Each row is a point on a landscape with many valleys, with its height.
A ball rolls from a point to the lowest of its 2 nearest points, and stops where none of them is lower. Distance is the straight distance between rows; heights are no part of it.
k_55 h=333: [-18  19  -4   4  25 -35  18 -38 -35 -44  -8  -8  31   0  44  44 -11  31
   1  14  -6  -7]
k_677 h=331: [  7  -1  26  -3 -57  33  22  -8  -6  43  15 -13 -16 -20 -39 -32  11  18
  17   7  18  14]
k_302 h=561: [-14  37  38  -2  -3  29  11  -5  32  53   1 -27   1   1 -25 -38   9 -20
  27  27  20 -27]
k_251 h=221: [-27  20  10 -19   9   1 -11 -65 -33  -3   3 -17  13   7 -18  -3  47  10
  26  -3  19  -7]
k_590 h=705: [  0  19   6   5   1   9  13 -16  20 -31 -28   9  25 -14  43  28  11  45
 -27 -15  49   5]
k_444 h=348: [  0 -11 -32  -9 -24  19  -8  56 -31  30   7 -32 -13  17   3   7  -5 -33
  18  25  -8  24]
k_294 h=219: [-14  36 -28   1 -19   1  21  -7  52 -17 -20 -24  -8 -12  -5  12 -17   5
  22  21  18   8]
k_898 h=273: [ 24  -4  22 -34   7  14   5  -5  23  41  -7  -8 -14  -5 -21 -26   2  12
   2 -13 -29 -23]
k_108 h=89: [-31  29   0   5 -48  32  14   0  35 -14   1  -9 -17 -32  -2 -23   8 -14
   7  -6  50  -7]
k_809 h=438: [ 35 -43  11 -25  14  19 -23  41  15  52 -10  47 -22  50 -22  -9  -5 -61
 -27   2 -27  40]
k_241 h=451: [ 21 -22  -5  29  -1 -39  14  18  23 -12 -49  -4  27  -1  27  20  -2   4
 -24  -4   0   7]
k_639 h=474: [-16  43  -1 -28   9  28 -20 -22  36  21 -21  -6  -6   9 -28   2  -4  15
  30  14  44   2]
k_22 h=133: [-41  62  19  -3 -28  60   0 -39  19  28  19  -8  -7 -14 -40 -53 -17 -14
  21  -3  48 -19]
k_800 h=146: [-21  48   6  -6  35  53 -17 -35   6 -11   2 -12  -1 -11 -33 -20 -17   9
  23 -12  85 -23]
k_292 h=91: [-28  38   6   2   6  55 -11 -38 -16   6  39 -18  -3 -24 -41 -51   0   7
  35 -17  53 -27]
k_712 h=320: [-27   3  49   8  11 -32  19 -26  -8 -55   4  -3  -9 -16   2  14 -11  21
  26  14 -16 -31]
k_425 h=160: [ 10   2  -2  -9   4  10  -2 -23 -53 -11  14 -14   4  -8 -18 -29  52   2
  43   0  -7   8]
k_923 h=109: [ 12 -28 -11  -1  11  10 -11   7 -49 -19  10  -4  -5  12  15 -19  32  -7
  12  -4 -38   4]
k_659 h=293: [ 13 -51 -27   8  -7  13   0  26 -22  -8  20   7 -18   4  17   3 -29 -18
 -21   7 -61   4]
k_629 h=577: [  0  -1  35   1 -15  19   4  13  11  39   4 -10  -8  15  -8 -12   8 -12
  27  39 -11   2]
k_224 h=215: [ -6  36 -24 -38  -8  33  -1 -25   5  43  22 -29 -11 -19 -20 -25  -3  16
  18 -12  -2 -15]
k_431 h=546: [ 12 -63  14   4  20  -8  14 -23   8 -19 -17  50  -5   9  -2  23 -32 -33
 -57  -4 -62  11]
k_867 h=226: [-27  23   6   3  -9   5  29 -32  37 -48  10 -22   5 -16  13  16   2  35
   3 -19  26 -32]
k_435 h=323: [-22  15 -19  28 -16  18  21 -43   0  18  24 -50  12 -25 -57  11   5  17
  33  25  38  -9]
k_221 h=88: [  8   8   1   4  24   1 -31  -2 -10 -10 -12  -7   4 -15  -6  -8 -14  60
   4 -21  21 -22]
k_62 h=490: [ 31 -25  27 -12  25  16 -11   2  -6 -16 -15  24   4  24  29   3  22  31
 -11 -11 -20  -7]
k_478 h=172: [ 15 -23 -13  31   2  -5  21  12 -43 -28  14 -25  -7 -28   2   9  -9  14
  26  20 -29   4]
k_81 h=427: [-12  36  -3 -23  30  22 -22  22  21  15 -14 -18 -11   2  18  26  -7   2
  16  26  19   7]
k_706 h=437: [ 28 -27  -4  19  16 -52   7  18  19   1 -17  78  27  30  57  48   0 -42
 -86   0 -15  52]
k_826 h=432: [ 11 -10  -6   4  22 -56   4 -31 -17  -3 -29  24  38  13  47  33 -17  22
 -58 -19 -18  -8]
k_147 h=603: [ 28 -20 -26   2 -40   4  -1  61   8  12   3  31   5  24  49  30  12  -2
 -44 -14   6  45]
k_740 h=366: [-22  13  24 -34  42 -36 -29 -15  -9 -14 -23   9   1  15  19  -1 -10   9
  -5 -35   1 -35]
k_985 h=171: [-12 -29  36 -31  22 -23 -30   3  12  23 -15  56 -27  19   4   2 -16 -56
 -45  -1 -31   2]
k_261 h=566: [ 47 -60 -36  27   1 -12   3  24 -22   5 -15  45  30  16  26  24 -33 -11
 -77 -17 -38  36]
k_850 h=330: [-13  -8  22 -34  44 -49  -3 -31  11   3  -9  -2  -5  20 -10  -1 -17   2
  -2 -24 -33 -47]
k_220 h=766: [-18   4 -17   2 -27  47 -16 -22 -33  -2  17 -23   9  -9 -12  -2  39  21
   4  -9  58   4]
k_248 h=247: [ 14  22 -15 -47 -10  21  14   5  29  76   9 -24 -10  -5 -13 -22   3 -20
   2 -14 -21   4]
k_682 h=415: [ 10 -16 -30 -31 -10 -17 -14  49  35  48  10  33 -33  11  -9  -4 -31 -67
 -30  -3 -35  44]
k_508 h=539: [  0  31  30 -20 -26   4  -4   6  55  64 -17  -1  -7  10 -18 -27  14 -15
  -1   4  28  -7]
k_911 h=515: [  2  41   3 -13  26   0 -16 -21  39 -11 -41 -11  14  16   0   5   5  24
  22  -7  46  -6]
k_106 h=175: [ -2  -8 -27  18 -10  12  -1  -3 -35 -37  42 -21   4 -13  24 -15  40  21
  19 -17 -26 -21]
k_35 h=385: [ 33 -46 -30  30  -9 -35  14  43  43   3 -22  35   9  31   9  31 -16 -51
 -56   3 -30  39]
k_529 h=638: [-18  14   7  10  39 -33  -2 -18 -42 -23  -6 -33  19 -23  -8 -11   7   9
  30 -16  20 -28]
k_591 h=378: [ -8  15  15  22  14 -49  29 -13 -13 -62 -30  16  33  -1  61  36 -27  20
 -19   3 -15 -19]
k_879 h=209: [-26  35  19   0  22  22  -2 -17 -15 -48  46  -6 -12 -35  -1 -12   6  28
  48   3   0 -36]
k_788 h=519: [  0 -34  58  11  11  -7 -10 -16  -3 -18  15  21   3  17  10  -7  17  27
   2  -1 -22 -31]
k_168 h=302: [ 29 -34 -13  19 -55   9  -2  57 -23   3 -13   0 -11  31 -13 -16   9  -6
   2   1  -1  29]
k_987 h=153: [-24  44  -1  -9 -11  22  24 -21  49 -27   3 -20 -13 -27  -4 -19 -11   9
  23  -2  25 -27]
k_627 h=375: [  4   3 -27 -30 -58  33   7  51 -13  38  16  -9 -27  18 -10 -29  -1 -44
  15  -7 -14  27]
k_578 h=372: [-28  13 -19  40  -2  -7  -8 -56 -22 -21  45 -31  12 -15 -40  23  21  36
  47  30  21 -13]
k_85 h=164: [-10   7 -16 -13   3  24 -13   1  -3   7  16 -17 -13 -23   4 -20   0  30
   4 -15  13 -23]
k_736 h=668: [-12  16 -11  17 -14  28   7  27  24  -7 -18 -10  11 -30  19  33 -11  24
 -16  -8  70  18]
k_212 h=387: [ -1   8 -21  -7  25  11 -24  47 -21   2 -22 -16  -6   1  21   4 -11 -13
  15  22  10   9]
k_749 h=634: [  6   8 -23   8 -32   8 -12  43   6   4  -8   9   3 -17  56  29  -3  15
 -36  -2  35  29]
k_137 h=661: [ -8 -14  19  10  16 -32 -11  -5 -28   0 -23 -20  -1 -12 -41 -37  15 -15
  33  -2  -3 -24]
k_807 h=407: [-10  -4   6 -30  24 -52  15 -27  -7  -1 -29   2  11  -5  19  43 -16   5
 -28 -10 -13  -3]
k_721 h=262: [ 13 -44  -7  25  29 -19   6  15  -1 -22   3  -2 -12  -8  -1  -2 -43  -9
   2  18 -72 -20]
k_799 h=301: [ 21 -22  16 -29  34 -28   2   5  27  25 -26   9  -9   1  -7  -7 -15 -15
 -23 -18 -30 -10]
k_351 h=180: [ -1  24  -2  15  13  37 -34 -15   8 -20  -3  -9   8 -13 -32 -19   2  52
  33 -11  64  -6]
k_566 h=321: [ 18 -38 -32  -6 -26  30  -7  46 -26  27  30 -14 -19  34  -5   0 -13 -12
   4  10 -44   3]
k_101 h=417: [ 18   4 -14  46   7 -40  24  10 -20 -26 -41   4  41  -9  48  29 -27  20
 -28  17  -4   6]
k_908 h=532: [  1 -52  18   7 -11  -4  15  13  10  -1   5  47 -10   6  30  34 -30 -29
 -62  13 -41  19]
k_290 h=567: [-26  46   2   9  42  -4   2 -33   5 -47 -21 -29  35  18   5  13  13  14
  32  -9  63 -22]
k_266 h=263: [-20 -12  34  17  -5 -36  -6  -3 -19 -40 -30  17  -7  -3  18  -2  -6  -5
   1  11  -4  -6]
k_232 h=511: [ 23  -3  16  -9 -16  -4 -11  36  57  34 -31  16 -11  18 -10  -5   3 -11
  -5  13  12  23]
k_655 h=210: [-20  -9  40 -31  -7 -23 -20 -20  -7  -2 -29  35 -24   6  -1 -10  -2 -25
 -14  -1 -19  -4]
k_988 h=225: [ 18 -16 -20  -5 -16   3  -4  24  10  -3  -6  -2 -13 -11  16 -16 -13  20
 -20 -27 -22  -5]
k_37 h=551: [ -2 -16  27  26 -14   4  -2   3   4  -6   9 -12  -2   4 -10  -8  21  23
  22  24  -3  -7]
k_346 h=167: [-24  62   1 -17 -38  63   0 -10  13  65  13 -21  -8  -3 -22 -51  -9 -38
  24   8  31  14]
k_801 h=220: [  4 -10  -3  25  42 -25  12  -1 -24 -33  14 -22   4 -21  16  25 -29  17
  16  19 -45 -27]
k_746 h=456: [ 19 -21  -4   6  14 -52  -2 -18   5 -18 -32  62  29  32  43  36 -13 -20
 -70  -5 -38  26]
k_972 h=322: [-32  34  -8  22   4  14   3 -49 -23  -4  84 -29   8 -31 -57  -7  18  16
  55  13   7 -37]
k_258 h=294: [ -2   4 -17 -10   5 -22 -37 -34 -19 -13 -20  -7  17  19  -5 -21  35  20
   8 -24   2 -11]
k_895 h=346: [  8  16 -27 -41  -9  -1 -34 -27   4   4 -11   2 -13  24  -4 -28  21   3
  17 -18 -12   8]
k_159 h=271: [-18  24  11   6  22  -4  -4 -21 -18  -9  50 -27 -11 -22 -23 -11   4   8
  51  23 -28 -35]
k_235 h=428: [ 29 -37 -27 -11  18  -3 -24  51  41  44  11  57 -21  50 -39  -2 -27 -86
 -45  -5 -35  52]
k_19 h=278: [-18  19 -34  18 -39  27   7 -16  36   2   6 -29  -5   0 -38   2  -2  17
  27  25  31   7]
k_667 h=678: [-18 -19  -3   2   2 -38 -35  -8 -25  16  -8  -7 -12  -1 -29 -26 -20  -9
   2   0 -33 -26]
k_8 h=145: [  7  29  37 -15   3  26  26 -28 -34   1  33  -9  -9 -25 -30 -50  50  -5
  52  -6 -12 -11]
k_295 h=365: [ 32 -45 -46  11 -31 -29   2  79  19  29  -4  25  -8  40  -1  20 -14 -60
 -36   0 -15  48]
k_38 h=483: [  2 -11   8   0 -15 -19  22  20  35  16 -30  -7  -4  -3  12  19   2 -16
 -16  12   9   8]
k_845 h=376: [-29  19  43  25  29 -19  -1 -34 -37 -59  22   5  20 -17   5  29   8  48
  31  12  19 -18]
k_216 h=303: [ 19   0  -1 -18 -62  31  19  16  26  39   5  -3 -16   2 -17  -9  21   6
  -5  -4   9  26]
k_678 h=338: [ 16 -28 -15   2 -60 -19  -6  64  -1  42 -11  12 -10  42 -17  12   8 -36
 -16   7   7  42]
k_713 h=556: [ 34 -60   1  30  28 -24  11   0 -29 -24 -26  44  20   8  11  14 -37 -13
 -53  -5 -50   9]
k_166 h=457: [ 23 -40  21 -23  10  15 -28  31  -3  41 -20  29 -13  35  12  -8   9 -11
 -31  -2 -23  12]
k_538 h=580: [ 40 -22 -29  19 -13 -23   5  34 -21  18 -25  37  36  14  53  33  -8  14
 -66  -4  -1  37]
k_189 h=266: [ 30 -27 -10  -9 -52  19 -11  44  15   9   1  17 -21  11  -5 -22  -3  19
  -8 -24  -6  20]
k_779 h=141: [-12  42  29 -18   3  53   3 -30 -10  -7  42   0 -20 -27 -23 -46   7   9
  51   9  -1 -10]
k_650 h=396: [ -3  -3 -40 -39 -37  -3 -21  38   7  43   3   0 -29  -5  -8 -26 -17 -40
 -15 -20 -25  16]
k_622 h=336: [-14  14   7  23  32  12  31 -29 -16 -46  43 -36  29 -25   6  13  30  23
  19  -5  34 -33]
k_965 h=606: [-20  46   7  12  56 -18   5 -41 -16 -42   6 -36  30   0 -41  -8  14   5
  58  -5  47 -29]
k_822 h=284: [-16  11  -9  21  35 -15  24 -28 -43 -33  30 -33  34 -18  36  34  22  31
   5   2  -9 -25]
k_26 h=738: [  0  -1 -10  15 -13  22   0 -12 -26 -29  -1  -8  22 -14  28  11  24  43
  -6  -9  29   9]
k_587 h=410: [ 31 -16 -20  16   9 -49  -5  52  56   4   0  63  -6  20  35  31  -4 -43
 -68  -7  -4  58]
k_866 h=213: [ 14  -5 -10   5 -21  18  38  16 -31   0  20 -29 -19 -28 -20 -15   3 -15
  45  28 -30  16]
k_471 h=510: [  5 -25  21  -3  -3 -27   5  25  42  14 -16  32 -18   5  29  37  -6 -23
 -45  13 -12  25]
k_308 h=379: [-33  22  31  18  32   7  47 -48 -26 -44  70 -20  12 -57 -36  20  25  12
  41 -11  44 -35]

Call two points neighbours if one is among the 2 nearest of the other. Go from one point of each pair to the other, from neighbour to neighbour, staying as low as possible. Name the highest point that can't be avoided.
k_923 / k_779 | k_425
k_108 / k_779 | k_578
k_221 / k_292 | k_351

For each start below, name the point where the ball stops.
k_740 | k_221
k_965 | k_478
k_587 | k_221
k_809 | k_478
